The views of a scene show one set of named points, each view turned or mirrored, and shifted as a whole, with a little noise and some points left out.

Scene 1
View 1
k_600: 30, 12, -17, 6, -8, -6, 3, -12, -19, 1, -9, 21, -20, 3, 6, 30, 4, 4, -6, -2
k_549: -2, -3, 5, 0, -15, -18, -7, -12, 15, 5, 14, -8, 9, 5, -16, 14, 26, 13, 11, 18
k_388: 6, 2, 0, -2, -16, -20, 10, -14, -2, 7, 18, -1, -2, -14, 5, 25, 11, 9, 7, 15
k_179: 18, 16, -3, 1, -17, -6, 2, -6, 4, -1, -5, 13, 3, 4, 11, -1, 0, 7, -8, -4
k_181: 21, 7, -9, 5, -15, -1, -7, -20, -4, 5, -5, 22, -8, 11, 1, 10, -3, 10, -4, 7
k_709: 32, 15, -12, 4, -20, 7, 6, -23, -12, 1, -11, 36, -12, 5, 21, 9, -18, 7, -17, 1
k_826: 23, 2, -6, -1, -20, 5, 10, -21, 6, -15, -7, 17, 0, 5, 12, 11, 4, 4, -22, 0
k_373: 8, 16, 3, -3, -11, -20, 7, -1, 0, 6, 8, 1, 5, -5, 5, 11, 12, 11, 12, 13
k_866: 21, 26, -4, 1, -11, -9, 2, -6, -10, 11, -7, 20, -6, 6, 11, 3, -5, 11, 12, 12
k_264: 1, 1, 6, -3, -18, -16, 1, -15, 13, 6, 16, -2, 9, -1, -3, 8, 13, 12, 7, 17
k_880: 8, -8, 1, -1, -16, -7, -4, -19, 14, -7, 3, -1, 5, 10, -13, 17, 23, 9, -3, 10
k_681: 25, -2, -14, 4, -14, 3, -2, -24, -4, -8, -9, 20, -11, 9, 0, 25, 8, 6, -18, -3
k_107: 17, 5, 0, -4, -12, -2, 3, -16, 7, -5, -13, 11, 2, 20, -4, 12, 17, 10, 5, 23
k_823: -5, 2, 6, 2, -17, -19, -16, -10, 17, 12, 20, -7, 13, 4, -14, -1, 16, 13, 10, 9
k_553: 7, -6, -2, 0, -18, -8, -1, -13, 18, -12, 5, -3, 10, 4, -5, 15, 23, 5, -17, -4
k_813: 15, 0, -7, 4, -7, -9, -9, -16, -1, 4, -4, 8, -9, 13, -15, 27, 21, 9, 7, 14
k_335: 14, 7, -1, -1, -13, -13, 5, -14, -2, 4, 4, 7, -3, 0, 1, 21, 13, 9, 6, 15
View 2
k_179: -5, 7, 18, 3, 9, 1, -1, -5, 0, 11, -10, 5, 3, 3, 23, -4, -10, 4, 5, -3
k_181: -17, 1, 15, -8, 10, 2, 5, -2, -8, 14, 3, 7, -1, 2, 16, 15, -3, 4, 12, -20
k_880: -3, -8, 18, -5, 19, -8, 17, -20, 4, 3, 3, -11, -3, 15, 1, -8, 0, -2, 4, -2
k_107: -4, -10, 20, -2, 15, -5, 8, -7, 19, 14, 12, 5, -6, 4, 8, -1, 3, 5, 9, -6
k_813: -10, -7, 9, -10, 12, -5, 11, -9, 4, 3, 18, -10, -6, 10, 0, 6, 7, 9, 11, -19
k_866: -11, 6, 8, -3, 1, 12, -6, 6, 6, 11, 1, 10, -3, -6, 23, 7, -1, 23, 15, -18
k_549: 4, -11, 14, -9, 13, 6, 19, -23, 10, -4, 0, -20, -7, 14, -2, -19, 6, 18, 2, -3
k_373: 2, 4, 5, 0, 2, 7, -3, -5, 12, -6, -1, -4, -1, 4, 9, -14, -1, 24, 8, -6
k_264: 0, -5, 15, -6, 8, 10, 13, -17, 6, -2, -10, -7, -3, 7, 3, -19, -1, 18, 5, 1
k_681: -18, 4, 13, -4, 13, -14, 6, -4, -10, 10, 9, 5, 3, 11, 10, 16, -8, -17, 8, -17
k_823: 6, -9, 18, -8, 11, 11, 21, -24, 1, 1, -14, -24, -4, 11, 9, -17, 6, 26, 0, -5
k_709: -27, 14, 13, -1, 7, -1, -7, 10, -13, 17, -4, 27, 5, -4, 26, 21, -17, -8, 16, -17
k_388: -6, 5, -2, -9, 2, 9, 4, -11, 0, -15, -5, 1, -2, 8, -8, -17, -6, 16, 10, -2
k_553: 2, 1, 19, 2, 16, -14, 13, -20, -1, 1, -4, -15, 2, 18, 8, -12, -7, -9, -2, 1
k_826: -13, 7, 18, 4, 14, -11, 1, -4, -3, 12, -3, 13, 5, 5, 18, 4, -16, -18, 5, -3
View 3
k_813: 2, 17, 0, -16, 12, -2, 0, 0, -8, 1, -6, -6, 6, -11, -10, 8, 5, -34, -7, -16
k_553: -3, 6, 0, 1, 17, -5, -6, -8, -2, 14, 8, 11, 8, 4, -2, 9, 16, -22, 21, -24
k_179: -10, 3, 0, 8, -7, -4, -5, -1, 5, 5, -4, 3, -8, -5, 14, 4, 8, -10, 10, -11
k_388: -7, 2, -8, 7, 4, 4, -5, -14, 2, -7, -16, 3, 1, 8, -14, 11, -16, -24, 2, -25
k_107: -6, 13, 4, -7, 2, -7, 9, 1, -16, 3, -7, -9, 6, -14, 2, -7, 7, -18, 4, -16
k_681: -7, 11, 4, -14, 4, 0, -8, 15, 4, 13, 13, -5, 1, -1, 7, 11, 11, -13, -13, -17
k_880: -3, 10, 3, -2, 18, -5, 0, -5, -8, 5, 2, 4, 7, -5, -6, 1, 14, -28, 11, -26
k_549: 1, 8, -4, 6, 21, -3, 1, -20, -11, -5, -15, 6, 6, -9, -11, 1, 6, -41, 18, -25
k_181: -7, 12, 2, -6, -3, 0, -6, 11, 5, 0, -2, -6, -9, -13, 13, 9, 10, -21, -14, -11
k_373: 0, 4, -9, 5, -4, -2, -1, -17, -4, -5, -23, 1, -1, -4, -4, 11, -8, -23, 13, -9
k_709: -17, 7, 3, -4, -21, 2, -10, 23, 14, 3, 5, -7, -17, -3, 26, 11, 2, 1, -22, -8
k_335: -4, 8, -2, -3, 0, 0, -1, -6, -4, -1, -12, -4, 3, -4, -6, 9, -5, -23, -1, -17
k_600: -3, 14, -2, -20, -10, 4, -10, 12, 8, 7, 1, -10, -2, 0, 1, 21, -5, -12, -19, -5
k_826: -14, 5, 3, -3, -4, -4, -7, 11, 4, 12, 14, -1, -1, 5, 14, 6, 10, -1, 1, -21
k_823: 2, 6, -4, 14, 20, -3, -6, -20, -4, -10, -17, 12, -2, -14, -3, 4, 15, -44, 21, -20
k_264: -6, 3, -4, 14, 10, -3, 0, -16, -5, -9, -17, 6, 0, -6, -5, 0, 2, -30, 15, -24
View 4
k_181: 4, 5, -10, -7, 2, 12, -15, -3, 23, -17, 9, -10, 6, 5, -11, -6, 19, 0, 2, 1
k_600: 3, 10, -3, -4, 1, 11, -14, -12, 35, -12, 15, 4, -6, 20, -4, 4, 6, 2, 2, -3
k_335: 6, -4, -17, -3, 11, -1, -3, 7, 18, -4, -3, -2, 2, 16, -16, 3, 12, 3, -6, 1
k_107: 22, -15, -6, -1, 1, 3, 7, 5, 16, -7, -5, -5, 22, 8, -18, -1, 16, -7, -5, 18
k_373: 6, -4, -23, -6, 10, 5, 5, 15, 7, 6, -6, 3, 2, 22, -11, -4, 17, 12, -9, 4
k_549: 11, -14, -20, -1, 24, -10, -3, 27, -3, -11, -21, 0, 11, 13, -16, 3, 23, -2, -6, 8
k_709: -3, 13, -11, -14, -8, 23, -13, -21, 32, -9, 24, -21, 0, -1, -9, -12, 6, 9, 3, -10
k_826: 6, -2, -5, -8, 10, 13, -8, -12, 10, -9, 11, -19, 3, -6, -7, -2, -10, 1, 3, -6
k_813: 12, -6, -4, 2, 11, -4, -10, 8, 22, -19, -6, 6, 9, 17, -12, 7, 20, -9, -1, 8
k_388: -2, -4, -28, -4, 21, -9, -4, 13, 13, 3, -6, -1, -6, 22, -18, 5, 12, 12, -13, -9
k_179: 5, 0, -17, -11, 7, 18, -1, 1, 3, -4, 4, -14, 6, 1, -5, -10, 6, 11, -1, 0
k_866: 3, 7, -19, -12, -8, 18, 1, 0, 25, 1, 8, -5, 6, 16, -11, -14, 26, 13, -5, 6
k_264: 5, -11, -27, -5, 20, -2, -1, 20, -3, -5, -13, -8, 7, 9, -18, -3, 20, 7, -9, 1

In a view up to two points have been moved. Name them for each view, in the order of its rows, or write -.
view 1: k_179
view 2: -
view 3: -
view 4: k_107
